Points on a hilly landscape, in no order, each with its height.
From any point a ball rolls to the lowest of the 2 points nearest to it. It stops when none of these is lower. Distance is the straight distance between rows; heights are no part of it.
penu: [107, 117, 104, 104, 159, 130, 121,  82,  99,  71, 104, 116,  96,  91,  81,
 113,  94, 116,  77,  46, 107,  91,  82,  77, 142, 105, 118,  87, 120, 121,
  97,  99,  94, 121, 110, 119, 141, 119]  h=64.6
regog: [ 74,  68,  92,  94,  89,  77, 103, 106, 111,  90,  87,  69, 101, 103,  88,
  74, 108, 122,  87, 109, 104,  60, 103,  96,  98, 108, 104, 133, 103,  61,
  71,  64,  59, 105,  87,  97,  78, 126]  h=31.6
kam: [ 78, 106, 116, 130,  63,  84,  68, 123, 102, 132,  44,  77,  96, 113, 100,
  88,  87,  70,  87, 122, 113, 138, 103, 136,  77,  88,  90,  80,  92,  59,
 112, 114, 111,  76, 122,  80,  43,  95]  h=41.2
Sedir: [ 92, 132, 115, 130,  97, 136,  91,  63, 121, 113,  45, 105,  89, 103,  82,
 124,  96, 113,  63, 101, 123, 131,  79,  88, 110,  80,  70,  92,  68, 107,
 110, 101, 105, 116, 158,  96, 101, 137]  h=34.0
movat: [ 67,  98, 134,  83,  98,  91, 108, 106, 109, 128,  63,  76, 112,  98,  91,
 109, 110,  86,  94, 131, 100,  82, 107,  67, 107, 111,  82, 122,  87,  88,
  75, 119,  73, 121,  97,  99,  68,  89]  h=41.1
Zupi: [107,  80,  95,  87, 103,  93, 117,  92, 121,  91, 113,  77,  90, 109,  92,
  82, 122, 108,  83,  92,  97,  77, 106, 112, 106, 136, 108, 128,  92,  95,
  78,  91,  85, 114,  82, 125,  81, 120]  h=28.3
nur: [ 54, 113, 133,  99,  57,  99, 106, 124, 100, 129,  82,  96, 114,  98,  93,
 120, 111,  77, 111,  86, 119,  97,  98,  97, 100, 106,  92, 121, 125,  80,
 116,  96,  92,  93, 121, 109,  60,  83]  h=46.4
Fudom: [ 59,  90, 113, 101,  96,  69,  89, 135, 107,  90,  78,  89, 111,  76, 115,
  84,  74,  92, 103,  86, 104,  74, 111, 117, 101,  77, 100, 117, 111,  71,
  95,  42,  67,  90, 116,  85,  77,  87]  h=27.6
Febig: [ 84, 117, 105, 100, 100, 138,  46, 102, 117, 128,  87, 118, 132,  91,  82,
  91,  97,  63, 112, 125,  68, 115, 111, 117,  69,  79, 128,  39,  96,  96,
 102,  92, 137, 102,  92,  97, 117,  95]  h=12.0
tuf: [ 78, 109, 142,  84, 124,  81, 115, 107, 109, 131,  84,  82, 114,  92,  93,
 107, 128,  79,  98, 101,  81,  98, 109,  86, 113, 133,  71, 127,  73,  93,
  79, 145,  79, 140,  97, 113,  71,  89]  h=42.2
fam: [143, 101,  88, 107,  92, 149,  92,  95,  70, 112, 107, 111,  84, 122, 154,
  85,  68, 128, 102, 100, 124, 125,  80, 110,  96,  89,  96, 102,  87, 124,
 128, 116, 116, 110,  88,  96, 129, 107]  h=40.4
bip: [153, 113,  97, 113, 124, 138, 105,  77,  51, 127, 114, 112,  85, 114, 133,
 106,  65,  88,  86,  50, 129, 122,  62,  99, 122, 111,  94,  73, 107, 140,
 138, 136, 118,  97,  95, 103, 159, 120]  h=32.6
Dudaf: [121,  84,  95,  83, 100, 119, 113,  97,  75,  99, 127,  89,  83, 110, 127,
  96,  98,  87, 112,  50, 127, 132,  75, 104,  92, 133, 118,  93, 113, 140,
 136,  85, 115,  83,  91, 109, 125,  98]  h=60.3
Muna: [118, 102, 106, 131,  91,  91,  91,  75,  88,  78, 117, 128,  82, 100,  93,
 122,  83, 126,  80, 123, 115,  89,  86,  81, 120,  64,  91, 104,  76, 118,
  99,  95,  78,  99, 137, 101, 112, 141]  h=30.2
fito: [ 55, 117, 143, 113,  90, 123,  89,  99, 138,  98,  49, 132, 132,  82, 100,
 100,  85,  86,  91, 123,  87,  96, 118,  82, 121,  96, 103,  79,  99,  73,
  86,  82,  97,  95, 112,  83,  93,  82]  h=12.9
zov: [116, 139, 102,  59, 133,  81, 125,  80, 109,  99, 109,  95, 113,  95,  78,
 121, 136, 114,  78,  70,  71,  81, 101,  89, 134, 123, 110, 127, 109, 107,
  82, 131,  67, 117,  91, 131, 112, 131]  h=37.3
Bivar: [110,  76, 108, 106, 154, 138, 114,  90,  68,  76,  98,  98, 110,  74,  89,
  95,  74, 111,  99,  44, 105,  90,  79, 109, 109, 115, 108,  87, 113, 126,
  96,  88, 100, 130,  98, 123, 144, 101]  h=63.0
vor: [ 88,  97, 114, 123, 123, 119, 104,  77, 101,  75, 106,  97, 132,  67,  93,
  96,  98, 107, 100,  60,  82,  91, 115, 127, 109, 138,  81, 130,  98, 118,
 109,  74,  89, 124, 121, 109,  94, 103]  h=43.6
rugif: [ 54, 124, 129,  71, 109, 104, 112,  86,  98,  99,  85, 114, 145,  65,  81,
 117, 122, 116, 129, 119,  71,  57, 110,  82, 131,  85,  93, 124, 102,  85,
  76, 121,  92, 117, 102, 121, 110,  92]  h=52.7
Fub: [ 99, 114, 118,  72, 102,  82, 125,  86, 139,  99, 102,  84, 101,  91,  86,
 109, 153, 125,  87,  93,  82,  74,  94,  86, 118, 136, 109, 132, 103,  91,
  84, 109,  74, 115,  98, 137,  97, 121]  h=33.0
kare: [100, 111, 127, 121,  80, 109,  95, 118, 138, 123,  83, 111,  65, 135, 109,
 106, 115, 137,  88, 135, 114, 123,  71,  72,  95,  87,  87, 119, 117,  76,
 106, 114,  76, 113, 105, 110,  90, 124]  h=24.0
noba: [142, 119,  80, 125, 136, 133,  77,  62,  73, 118, 107, 116,  88, 104, 117,
  95,  56,  96,  83,  91, 111, 108,  60,  99, 113, 104, 131,  51,  78, 137,
 137, 118, 129, 103, 116,  88, 161, 126]  h=28.4
tef: [123, 119, 104,  87,  90, 125,  71, 103, 113, 127, 103, 118,  87, 114, 101,
 116, 121, 101,  92, 108,  92, 119, 107, 102,  87,  86, 108,  77, 101, 109,
 124, 118, 127, 105,  90, 110, 104, 100]  h=11.5
kiku: [ 65,  97,  96, 119,  72,  84,  70, 123, 143,  87,  88, 132, 122, 108, 100,
  81,  63,  84, 104, 123,  95,  88, 141, 108, 105,  62, 115,  89, 113,  66,
 102,  87, 113,  64, 104,  82,  92,  83]  h=9.8
kekab: [120,  96, 102, 109,  84,  82, 103, 112, 132, 100, 120,  90, 104, 111,  96,
 119, 127, 110,  97, 130,  81,  80,  98, 107,  99,  81,  93, 121, 116,  91,
 101, 112, 104,  80, 114, 128,  67, 105]  h=13.0
Gobo: [ 65,  82, 105,  98, 117, 107,  88,  86,  90,  72, 121, 106, 135,  63,  78,
  89, 105,  99, 113,  60,  85,  67, 128, 106, 101, 129,  98, 119, 104, 107,
  90,  72, 101, 115, 106, 113,  95,  92]  h=41.6
gabas: [ 94,  88, 113, 132, 107, 130, 111, 103,  84, 112,  94, 100, 112, 111, 111,
  85,  85, 101,  97, 124,  99, 111, 104, 127,  86,  84,  81,  95,  95, 103,
  92, 105,  79, 118,  79,  89,  74,  92]  h=45.3
munel: [ 65, 138, 127,  63, 117, 131,  96,  97, 101, 115,  70, 111, 138,  79,  86,
 127, 112,  94, 127, 119,  67,  80, 102,  89, 113,  64, 112,  92, 109,  89,
  80, 118, 107, 118,  95, 113, 107,  82]  h=54.6
vul: [ 90,  68,  54, 105,  98,  78,  82, 126,  90,  93, 125, 108,  80, 116, 115,
  82,  81,  94, 121, 116,  97, 113, 118, 125,  75,  45,  99,  77,  87,  94,
  89,  89, 114,  81,  63,  66, 101,  78]  h=19.1
bota: [122,  81,  60, 102, 115, 112,  78,  91,  90, 108, 144, 117,  57, 122,  93,
  92,  95, 113, 127, 121, 100, 135, 114,  85,  37,  88, 120,  85, 122, 123,
 106,  99, 139,  76,  69,  70, 131,  82]  h=63.8
moki: [ 72, 111, 131, 124,  71,  88,  81, 124, 160,  96,  54, 126, 123, 103, 106,
  83,  86,  80,  90, 141,  85, 105, 127,  94, 103,  91,  88,  92,  96,  58,
 104, 101, 102,  86, 122,  94,  73,  88]  h=16.8
kasi: [110, 117,  81,  59, 142,  81,  86,  80,  94,  77, 113, 123, 123,  65,  65,
 108, 122, 117, 108,  83,  68, 100, 126,  95, 103, 105, 121,  99, 124, 131,
  62, 114, 102, 112,  71, 122, 132,  78]  h=44.2
Defis: [162, 110,  67,  94, 137, 101, 123,  85,  57,  87, 146,  96,  80, 101, 100,
  98,  82,  87, 114,  60,  86, 112,  85, 125,  95, 114,  96,  94, 103, 133,
 113, 125,  95, 125,  61, 104, 152, 110]  h=62.7
zetob: [112,  99,  65,  73, 132, 105,  89,  85,  91, 114, 145, 111,  61, 110,  77,
 119, 127,  94, 118,  97,  89, 137, 115,  79,  55,  96, 115,  78, 114, 127,
  95, 115, 140,  81,  70,  75, 136,  86]  h=62.6
lega: [122, 100,  80, 128, 106, 118,  57,  67,  88, 118, 116, 121,  90, 113, 107,
 102,  74, 111,  77, 111, 109, 108,  65, 103, 104,  89, 139,  62,  70, 134,
 134,  90, 128,  77, 132,  91, 140, 131]  h=23.4
zure: [144,  69,  58, 108, 119,  65,  94, 103,  83,  54, 142,  92,  68, 105, 121,
  72,  82, 106, 116, 123,  92,  99, 102, 118, 102,  85, 123, 106,  87, 126,
 104, 107, 137,  74,  85,  92, 107,  98]  h=65.7
kipof: [132,  96,  79,  68, 102,  78,  89,  96,  93,  91, 108,  92,  96,  94, 121,
  97, 105,  70,  84, 104, 108,  97, 124, 100,  90, 117, 116,  64,  69, 114,
  92,  84, 116,  70,  96,  74,  87,  72]  h=32.4
vuli: [119,  88,  73, 122,  91, 106,  46,  82, 103, 111, 131, 133,  84, 104, 104,
  98,  82, 126,  93, 121,  97, 107,  88, 108,  88,  75, 130,  73,  96, 127,
 125,  91, 132,  78, 103,  94, 136, 104]  h=17.4
zati: [127,  80,  74,  92,  97, 111, 110, 123,  79, 100, 156, 105,  70, 115, 114,
  91, 125, 100, 127,  85,  84, 122,  93, 118,  61, 103,  97,  96, 110,  99,
 108,  88, 109, 117,  53,  98, 120,  92]  h=60.1
minu: [113,  92,  98, 140, 112, 127, 117,  84,  92,  71,  95,  99, 115,  99, 129,
  70,  63, 113,  99, 124,  93, 111, 106, 134, 108,  91,  90, 110,  75, 132,
 104, 108,  91, 109, 105,  91,  82, 111]  h=45.0
zogu: [ 96,  70, 126, 129, 140, 141, 123, 101,  70,  94,  90,  91, 115,  86,  96,
  97,  79, 117,  86,  62, 108,  73,  61,  96, 113, 114,  87, 100, 106, 107,
  96,  88,  69, 143, 113, 123, 119, 122]  h=64.2
noge: [ 82,  73,  66, 114,  89,  70,  67, 119, 102,  83, 106, 115, 115, 108, 108,
  68,  63,  92, 111, 120, 108,  96, 144, 122,  86,  58,  97,  78, 105,  90,
  98,  89, 125,  61,  78,  66,  94,  78]  h=15.6
lugu: [ 79,  93, 117, 104, 107,  73,  76, 111,  92,  84,  88, 110, 105,  84,  99,
 105,  83,  95,  93, 114, 100,  73, 102,  94, 115,  71, 120,  79,  89,  98,
  91,  66,  75,  84, 123,  80,  88,  83]  h=24.6
mut: [ 50, 116, 125,  97,  57,  90, 117, 112, 138, 108,  87, 100, 120,  92,  84,
 118, 109,  95, 114, 101,  93,  72,  98,  86, 112, 114,  94, 148, 126,  70,
 113,  82,  91,  88, 136, 118,  77,  97]  h=48.2
vinan: [114, 118, 116, 105, 125,  86,  97,  75,  89,  94, 102, 122,  85,  95,  72,
 138, 103, 114,  85, 114,  95,  76,  91,  57, 148,  73, 101,  94,  84, 112,
  84, 121,  76, 125, 124, 107, 126, 137]  h=33.5
faneg: [106,  72,  98,  97, 120, 132, 116,  86,  63,  81, 126,  92, 109,  97, 102,
  79,  86, 110, 107,  42, 121,  96,  71, 102, 102, 136, 112,  95, 112, 132,
 121,  73,  98, 104,  91, 122, 149, 107]  h=61.8
felo: [ 94,  88,  74,  70,  88,  76,  95, 153, 117,  91, 124, 110,  91, 121, 117,
 100, 124,  58, 134,  94,  95, 123, 131,  98,  68,  88,  88,  86,  97,  81,
 103, 100, 128,  79,  85,  90,  92,  67]  h=27.7
kuf: [ 81, 106, 106,  88,  51, 114, 101, 131,  77, 124,  80,  94, 106, 111, 112,
 103,  98,  72, 106,  77, 137, 118, 108, 114,  86,  98,  81,  95, 122,  62,
 112,  89, 106,  88,  91,  96,  69,  77]  h=48.1
ton: [ 89, 111,  64,  57, 110, 119,  86,  90, 105, 116, 115, 109,  92, 106,  80,
 116, 136,  82, 119, 106,  86, 128, 128,  75,  57,  98, 116,  60, 111, 108,
  81, 114, 144,  88,  70,  73, 119,  66]  h=61.1
vup: [122, 114, 100, 145, 107,  90, 120,  81, 101,  90,  96, 103,  78, 115,  91,
 121,  73, 113,  91, 136, 120, 105,  66,  64, 108,  91,  59, 115,  76, 117,
  97,  95,  64, 108, 158,  84,  98, 153]  h=27.5
pem: [118, 121, 110, 102, 107,  94,  91,  95, 127, 109, 123, 111, 102, 112,  89,
 124, 123, 112,  91, 111,  77,  98, 107, 109, 110,  86, 104, 105,  96, 121,
 113, 128, 104, 100, 110, 124,  89, 112]  h=6.9
pebeb: [ 93, 121, 120,  99, 123, 137, 114,  90,  88, 118,  70,  87, 134,  86,  76,
 131, 115, 112,  87,  74,  92,  98,  92, 108, 105,  93,  78, 113, 126, 112,
  87, 107,  81, 136,  96, 116,  97,  99]  h=22.5
kagod: [ 94, 128,  90,  60, 123,  88,  96,  82, 138, 103, 100, 117, 124,  71,  80,
 114, 126, 115,  97, 112,  55,  94, 126, 106, 112,  95, 119,  99,  95, 119,
  60, 124, 118,  97,  78, 121, 107,  72]  h=47.6
Zab: [ 95, 112, 108, 137,  57, 114,  77,  89, 118, 129,  57,  92, 112, 109,  96,
 101,  89,  95,  80, 126, 110, 118,  83, 129,  83,  95, 101,  89,  96,  88,
 129,  98, 122,  82, 129,  88,  62, 103]  h=39.5
fived: [ 69, 102,  83,  73,  96, 123,  96, 111,  99, 123,  99, 113, 100, 111,  97,
 107, 122,  67, 118, 115,  95, 107, 123,  88,  79,  77, 114,  52, 103,  83,
  78,  99, 132, 100,  62,  75, 101,  62]  h=59.5
fozug: [ 96,  83, 111, 118, 118, 116, 128, 104,  79, 113,  96,  83, 100,  98, 104,
  95, 104,  70,  95,  98,  92, 115, 110, 134,  91, 113,  75,  89,  72, 109,
  81, 111,  85, 135,  72,  86,  77,  85]  h=44.3
tivif: [ 72, 127, 120, 133,  64, 123,  88,  88, 126, 115,  44, 100,  99, 114,  89,
 111,  93, 109,  76, 126, 130, 133,  84,  89,  94,  87,  80,  93,  93,  76,
 107,  95, 106, 100, 150,  88,  71, 121]  h=37.1
keper: [ 96,  56,  75, 101,  79,  70, 103, 108,  98,  89, 102,  72,  93, 104, 103,
  71,  89, 121,  88, 126, 108,  72, 118, 120,  95,  79,  92, 123, 106,  68,
  75,  77,  77,  99,  63,  90,  75, 108]  h=33.4
Lat: [106, 143, 142,  76, 106, 124, 107, 102,  84, 135,  58,  89, 113, 106,  84,
 142, 133, 107,  86,  83, 104, 115,  82,  81, 110, 103,  86, 103, 119,  95,
  98, 138,  88, 128, 109, 123,  89, 110]  h=18.9
siloz: [103,  54,  63, 100, 117,  87, 104, 111,  55,  71, 130, 105,  91,  98, 109,
  70,  87,  95, 130, 112, 100, 116, 118, 111,  69,  82, 108,  69,  86, 105,
  80,  87, 100, 103,  53,  59, 116,  73]  h=22.2
muzut: [ 76, 108,  95,  78,  75, 124, 113, 134,  95, 119,  88, 110,  99, 104,  98,
 111, 118,  65, 131, 108,  84, 109, 115, 107,  82,  83,  92,  83, 115,  61,
  68, 102, 108, 120,  54,  91,  97,  68]  h=57.8
bez: [ 22,  89, 110,  79,  89,  66,  95, 101, 122,  86,  94,  91, 122,  63,  88,
  68, 112, 107, 134, 117,  67,  35, 107,  86, 117, 108, 107, 165,  92,  51,
  63,  95,  89,  99, 109, 116,  82, 110]  h=37.2
bala: [111,  84,  72, 100,  65,  81,  88, 139, 110, 106, 111,  97,  84, 141, 133,
  68,  99, 100, 105,  87, 123, 128, 110, 119,  66,  88, 104,  81, 132,  78,
 146,  93, 133,  42,  86,  78, 101,  78]  h=17.0
niruz: [ 98,  77, 117, 153, 105,  78, 118,  94, 107,  93,  92,  79, 102,  92,  95,
  97,  78, 113,  87, 133,  99,  82,  69, 107, 100, 105,  81, 124,  92, 108,
 101,  73,  48, 101, 127,  82,  81, 107]  h=20.2
Dasu: [148, 105, 101, 111, 104,  88, 121,  76,  85, 106, 158, 100,  65, 118, 103,
 122, 103, 107,  77,  85,  96,  96,  92,  96, 133, 108, 110, 109, 121, 117,
 116, 126,  85,  89,  89, 111, 111, 145]  h=21.6
nela: [ 86,  98, 123, 117,  38,  63,  93, 145, 125, 121,  71,  92, 104, 130, 107,
  92,  89,  98,  95,  98, 144, 113, 105,  89,  96, 104,  67, 126, 131,  45,
 132, 106,  91,  71, 127, 105,  69, 107]  h=44.4
sivo: [120,  77,  82, 115,  79,  86,  72, 112, 118,  98, 130, 117,  91, 118, 130,
  85,  87, 111, 102, 108, 116, 109,  98, 110,  91,  84, 119,  89, 112, 112,
 148,  83, 128,  49, 111,  98, 111,  94]  h=8.4
kaga: [ 70, 122, 127, 103, 115,  89, 126,  78,  99,  89,  90, 126,  94,  91,  71,
 139, 127, 142, 114, 114,  93,  81,  78,  44, 125,  73,  83, 121,  90,  98,
  84, 108,  67, 128, 138, 112, 134, 136]  h=33.7
meban: [158, 123, 111, 123,  96, 149,  87,  89,  59, 124,  87, 118,  89, 122, 152,
  98,  81, 122,  84,  89, 129, 139,  48, 103, 106, 108,  97,  82,  92, 118,
 133, 137, 114, 105, 117, 104, 131, 129]  h=36.7
dige: [134,  97,  87, 106, 108, 131, 106,  89,  67,  77, 117, 114, 119, 105, 138,
  77,  67, 118, 117,  91, 116, 117,  98, 119,  98, 101,  92, 112,  83, 144,
 130, 113, 110, 108,  95, 105, 121, 100]  h=43.0
mazuz: [102,  92, 122,  79,  81, 120, 108, 101,  93, 102, 105,  99,  98, 112, 112,
 102, 124,  98,  93,  53, 132, 130, 100,  98, 100, 137, 111,  87, 120, 111,
 131,  85, 103,  89,  98, 115, 101,  89]  h=58.5
buno: [117,  89,  89,  98,  68,  87, 117, 130,  96,  86,  70,  68,  99, 115, 153,
  55,  88, 110, 101,  99, 129, 114,  96, 130,  87, 105,  99, 107,  99,  82,
 129,  83,  95,  76,  92,  85,  69,  91]  h=23.5
roto: [ 94,  86, 123, 126, 119,  85, 110,  84,  85,  91,  91,  93, 103,  78,  84,
 110,  85,  99,  81, 115,  96,  67,  91,  94, 119, 109, 105,  98,  87, 114,
  85,  73,  59,  99, 121,  79,  77,  98]  h=22.0
Fofug: [104,  77,  91,  77, 109,  61,  94, 140, 114,  89, 141, 117,  86, 105, 110,
  99, 132,  76, 120, 102,  77,  88, 124,  97,  93,  98, 112,  97,  83,  92,
  97, 106, 114,  90,  84, 115,  92,  74]  h=32.7
zav: [111,  96,  97,  81,  76,  72,  87, 109, 120, 109,  84,  94, 117,  97, 112,
  97, 106,  73,  83, 112, 100,  85, 125,  97,  91, 121, 108,  77,  88,  84,
 100,  80, 101,  67, 100,  82,  73,  64]  h=35.8
biv: [ 66,  57,  85,  97, 124,  83,  94,  86,  73,  67, 138, 106, 107,  75,  70,
  82,  94,  97, 115,  64, 108,  85, 120,  99,  93, 122, 118,  99,  98, 126,
  86,  77, 110, 104,  86,  97, 116,  82]  h=39.4
Fas: [112,  89, 115, 147,  80,  80, 102, 120, 124,  97, 100,  96, 114, 101, 103,
 101,  88, 112,  98, 142,  97,  83,  83, 115,  86,  89,  78, 124, 106,  92,
 113,  87,  77,  90, 135, 108,  69, 106]  h=17.8
vita: [118,  93,  85,  94, 123,  89, 126,  88,  87,  85, 154,  82,  73, 108,  89,
  87, 115,  91,  91,  78,  87,  78, 101, 114, 118, 128, 118, 115, 105, 107,
  88, 112,  86, 110,  77, 120, 102, 135]  h=25.4
darez: [110,  85, 102, 127,  59,  86, 116, 126, 129,  87,  73,  72, 109, 109, 124,
  73,  83, 110,  93, 125, 117,  94,  92, 133,  88, 100,  84, 129, 120,  72,
 118,  78,  85,  83, 113, 100,  67,  95]  h=20.7
zizo: [125, 124, 130,  78, 118, 124, 111, 101,  70, 139,  82,  82,  71, 111,  96,
 140, 127,  88,  67,  75, 115, 111,  77,  78, 121, 110, 108,  71, 113, 104,
 101, 131,  93, 117,  91, 108, 101, 109]  h=15.1
maf: [ 81,  96,  70,  63,  79,  95, 112, 118, 121,  97, 121,  94, 122,  87,  95,
  83, 134,  84, 125,  87,  85,  78, 132, 104,  75, 130, 110, 117, 121,  72,
  61,  88, 118,  87,  75, 114,  79,  68]  h=54.0
vasi: [ 63, 109, 119, 124,  92, 136,  59,  90, 125, 116,  71, 131, 140,  92,  83,
 100,  83,  81,  93, 117,  92, 106, 114, 101, 100,  88, 113,  56, 104,  88,
 110,  91, 123,  87, 115,  89, 108,  89]  h=19.2
Moga: [ 71,  81, 112,  96, 102,  56,  93,  75, 116,  78,  96, 104, 117,  49,  80,
  95, 104, 112,  94, 108,  72,  60, 121,  94, 132, 109,  89, 138,  69,  99,
  52,  95,  90, 115, 103, 119,  85,  91]  h=37.5
vok: [ 90,  85,  77,  88,  70,  97, 109, 119, 104,  94, 133, 103, 113, 100,  82,
  89, 106,  95, 128,  94,  99,  81, 115, 107,  80, 102, 113, 101, 141,  77,
  94,  74, 108,  81,  72, 107,  98,  78]  h=56.2
makuz: [ 77, 132, 119,  75,  92, 130, 101, 109, 107, 123,  70, 103, 127,  79,  94,
 117, 111,  73, 119, 114,  71, 106, 115, 113,  97,  84,  84, 101, 113,  85,
  67, 107, 103, 116,  78, 113,  86,  66]  h=56.3
leves: [138,  83,  62,  88, 124,  95, 116, 102,  64,  77, 156,  97,  76,  92, 102,
  95, 102,  91, 141,  81,  87, 124,  82, 120,  58, 115, 103,  87,  97, 130,
 104,  98, 102, 119,  64,  97, 145,  94]  h=61.6
Nosek: [ 97,  86, 110,  79,  87,  60, 107, 114, 129, 118,  82,  95, 111,  94, 113,
  99, 121,  84,  84, 121,  90,  70, 126,  80, 109, 110, 100,  98,  78,  79,
  74, 104,  91,  90,  90, 100,  66,  72]  h=38.8
geder: [128, 117, 114, 138,  73, 108,  89, 109,  88, 129,  66,  80,  71, 132, 128,
  91,  86, 120,  84, 132, 135, 141,  44, 109,  86,  95, 100, 100,  88,  95,
 128, 110,  88,  91, 134,  86,  78, 134]  h=22.8
lofop: [140,  81,  53,  89, 118,  90,  81,  95,  61,  65, 149,  99,  61,  99, 103,
  77,  86, 121, 138, 127,  95, 123, 111,  97,  64,  87, 124, 103, 110, 130,
  98, 105, 138,  71,  78,  84, 115,  88]  h=64.8
naduv: [152,  93,  73,  76,  88,  83, 106, 112,  71,  93, 111,  79,  76, 115, 149,
  92,  89,  72, 111, 101, 108, 110,  99, 109,  83, 110, 109,  73,  72, 120,
 135,  95, 114,  73,  86,  67, 104,  90]  h=28.8
nufe: [ 38,  90, 112,  99,  88,  66,  98, 127, 148,  87,  91,  73, 128,  99,  91,
  69, 117,  99, 129, 111,  67,  40, 108,  84, 103, 120,  82, 172, 108,  33,
  82,  95,  93,  91, 127, 117,  69, 132]  h=39.3
gadad: [108, 119, 102, 103, 162, 105, 120,  64,  89,  65,  81, 102, 105,  59,  70,
 120,  85, 114,  70,  72,  83,  86,  89,  95, 154,  95, 118,  92, 105, 120,
  54, 102,  81, 131, 102, 112, 127, 109]  h=66.0
nis: [134, 117, 118, 112,  83, 125,  76, 115,  99, 134,  89, 108,  65, 128, 118,
 107, 102, 113,  74, 125, 107, 122,  67,  99,  89,  81, 109,  90,  96,  93,
 122, 102,  91, 107, 105,  97,  91, 119]  h=19.0
fisub: [ 97,  66,  89,  83, 102,  47,  87, 121,  74,  75, 139, 105,  91,  84,  91,
  94, 120,  86, 123, 102,  80,  70, 126, 100, 104,  93, 104, 109,  77,  98,
  74, 103, 100, 104,  77, 111,  89,  93]  h=35.9
tup: [ 61,  99, 138,  90, 108, 132, 113, 104, 101,  95,  76, 110, 114,  84,  93,
 122, 111, 114,  97,  70, 110,  71,  81,  63, 128, 100, 105,  99, 112,  87,
 102,  76,  86, 115, 128, 121, 109,  98]  h=53.4
Fetap: [123,  93,  67,  91, 146, 110, 121,  55,  73,  75, 122,  92,  90,  83,  88,
  89,  63,  95,  90,  77, 122, 101, 116,  94, 122, 119, 121,  80,  92, 139,
 100, 112, 114, 108,  74,  88, 143,  86]  h=35.4
vesul: [139, 129,  75,  60, 139,  72, 103,  75,  95,  88, 129, 110,  95,  84,  78,
 126, 111, 114,  86,  69,  78,  94, 119,  96, 135, 104, 118, 108, 109, 123,
  86, 129,  95, 108,  78, 122, 130, 113]  h=40.8
sefir: [ 77, 125, 130, 119,  91,  90, 118, 103, 129, 120,  79,  84,  96, 119,  67,
 137, 120, 121,  93, 119, 103, 127,  67,  73,  99, 119,  67, 136, 116, 111,
 109, 120,  73, 115, 150, 113,  80, 122]  h=27.0
pedi: [111, 102,  68,  80,  79,  78,  77, 149, 107,  96, 101,  93,  82, 139, 135,
  79, 110,  69, 114,  89, 119, 143, 135, 109,  63,  87,  93,  67, 108,  65,
 121, 100, 141,  62,  90,  65,  87,  72]  h=22.4
bokep: [ 48,  87, 104,  87,  86,  70, 101,  95, 120,  77,  89,  98, 112,  80,  79,
  94, 106, 122, 109, 116,  95,  52, 117,  77, 119,  91, 100, 141,  92,  65,
  60,  78,  79, 109, 105, 112,  87, 111]  h=34.5
piz: [ 93,  96,  86,  68, 110,  58,  97,  79,  98,  77, 116,  93, 104,  47,  72,
  96, 118, 108,  98,  75,  73,  61, 114, 105, 135, 119, 111, 133,  72, 109,
  42, 110, 102, 119,  93, 132, 101, 101]  h=40.2
Lomo: [ 91,  81,  82,  91, 129, 118, 102,  77,  92,  84, 116, 104, 106,  90,  92,
  94,  81,  93, 104,  86, 109, 116, 130, 109,  96, 106, 100,  90,  92, 140,
  91,  93, 118, 115,  77,  95, 112,  74]  h=37.4
lon: [108, 103, 126, 107, 113,  94, 121,  96,  92, 133,  82,  73,  86, 105,  84,
 115, 119,  75,  81,  85, 103, 122, 104, 118, 104, 134,  75,  99,  78, 106,
  90, 145,  86, 138,  83, 102,  68,  89]  h=43.3
kita: [ 99, 106, 102, 127,  50,  62,  79, 149, 125, 118,  67,  82, 103, 138, 120,
  86,  79,  81,  88, 111, 126, 110, 114, 123,  88,  67,  77, 100, 120,  45,
 127, 118, 111,  57, 120,  85,  62, 100]  h=42.8
kep: [ 78, 115, 112, 120, 101,  86, 139,  88, 130,  96, 106, 108,  89, 113,  70,
 134, 128, 138, 109, 109,  94,  96,  80,  62, 107, 100,  68, 145, 104, 108,
  92, 103,  61, 114, 148, 122, 108, 152]  h=30.0
rab: [119,  86,  78,  86,  85, 100, 123, 116,  66,  83,  92,  70,  97, 111, 148,
  67,  89,  87, 111,  81, 125, 117,  94, 125,  86, 113, 101,  96,  75, 112,
 127,  82, 106,  90,  89,  75,  90,  78]  h=26.1
Bapum: [ 39, 118, 133,  92,  91, 117, 113,  95, 110,  98,  80, 110, 138,  65,  85,
 113, 108, 102, 136,  90,  79,  64,  96,  79, 120, 103,  89, 144, 118,  70,
  96,  86,  93, 120, 130, 118, 103,  95]  h=50.5
Guref: [125, 107,  91, 111, 123, 127, 121,  46,  81,  80,  86,  94, 100,  97, 107,
 100,  64, 103,  69,  85, 124,  97, 102, 100, 136, 109, 105,  81,  77, 126,
 114, 105, 101, 111, 104,  84, 117, 109]  h=33.1
Sina: [145, 105,  74,  89,  92, 102,  92, 108,  59, 112, 103,  82,  59, 132, 149,
  81,  91,  73, 104,  96, 110, 135,  86,  99,  76, 117, 131,  49,  75, 112,
 153, 107, 128,  60,  87,  46, 117, 104]  h=31.7
gaf: [ 91, 105, 119,  95,  90, 137, 106, 110, 102,  91,  80, 105, 100,  99, 112,
 101, 100, 112,  91,  80, 137, 105,  80,  86, 112, 104, 104, 101, 115,  96,
 112,  62,  91, 109, 115, 116,  99, 100]  h=56.1
Zami: [ 83, 116, 131, 121, 110, 107, 113,  90, 111, 114,  69,  80, 127,  88,  63,
 124, 106, 122,  93,  98,  89, 113,  84,  91,  99, 124,  53, 146, 118, 112,
  96, 109,  66, 149, 126, 120,  90, 121]  h=25.3
zivi: [111, 110,  90,  92,  76, 111,  63, 116, 131, 120,  95, 110, 102, 110,  99,
 101, 100,  70, 104, 119,  94, 125, 113, 126,  73,  87, 106,  67,  88,  91,
 123, 107, 146,  94,  97,  99,  96,  85]  h=2.9
zur: [141, 129, 117,  92, 115,  97, 124,  84,  85, 123, 118,  90,  62, 116,  98,
 126, 109,  78,  62,  79, 106, 106,  91,  88, 137, 126, 111,  85, 108, 110,
 111, 135,  88, 105,  91, 107, 106, 127]  h=18.4
kevur: [ 72, 107,  84,  57,  91,  76,  99, 101, 128,  92, 116, 112, 128,  59,  90,
  92, 122, 105, 131, 109,  60,  72, 132,  98, 105, 116, 115, 121, 103,  89,
  39, 109, 122,  95,  72, 126, 102,  61]  h=51.1
fakot: [ 95,  56,  57,  89,  76,  97, 107, 114,  84,  94, 145,  96,  90, 122, 109,
  82, 116, 102, 130,  77, 106, 105, 106, 114,  58, 104, 102,  98, 121,  93,
 117,  72, 113,  79,  56,  89, 118,  91]  h=58.2
faf: [123, 117, 106, 142,  79, 104, 111,  93, 111, 107,  78,  91,  72, 122, 113,
 108,  79, 125,  85, 135, 128, 132,  41,  91,  94,  95,  75, 114,  94, 110,
 115,  86,  76,  98, 156,  94,  94, 140]  h=25.2
vudel: [121, 123, 102, 130, 114, 139, 123,  56,  99,  94,  66, 101,  93, 101,  98,
 122,  67, 110,  63,  97, 128, 109,  74,  89, 127,  94,  81,  83,  75, 122,
 113, 104,  93, 116, 134,  86, 121, 130]  h=30.7

Where does a ball stop that starts at each point below?
minu | sivo
mazuz | nur
kita | vudel
lofop | nur
Gobo | vudel
fozug | Fas
fisub | sivo
kipof | Fas
fakot | zizo
vesul | zizo
kaga | zizo
makuz | nur

Call two points neighbours if one is among the 2 nearest of the other. Go from one point of each pair to the other, from neighbour to neighbour, staying as low as possible. Name the highest point that can't be avoided.
zivi and pem | tef
fito and kiku | moki
kiku and pem | vasi
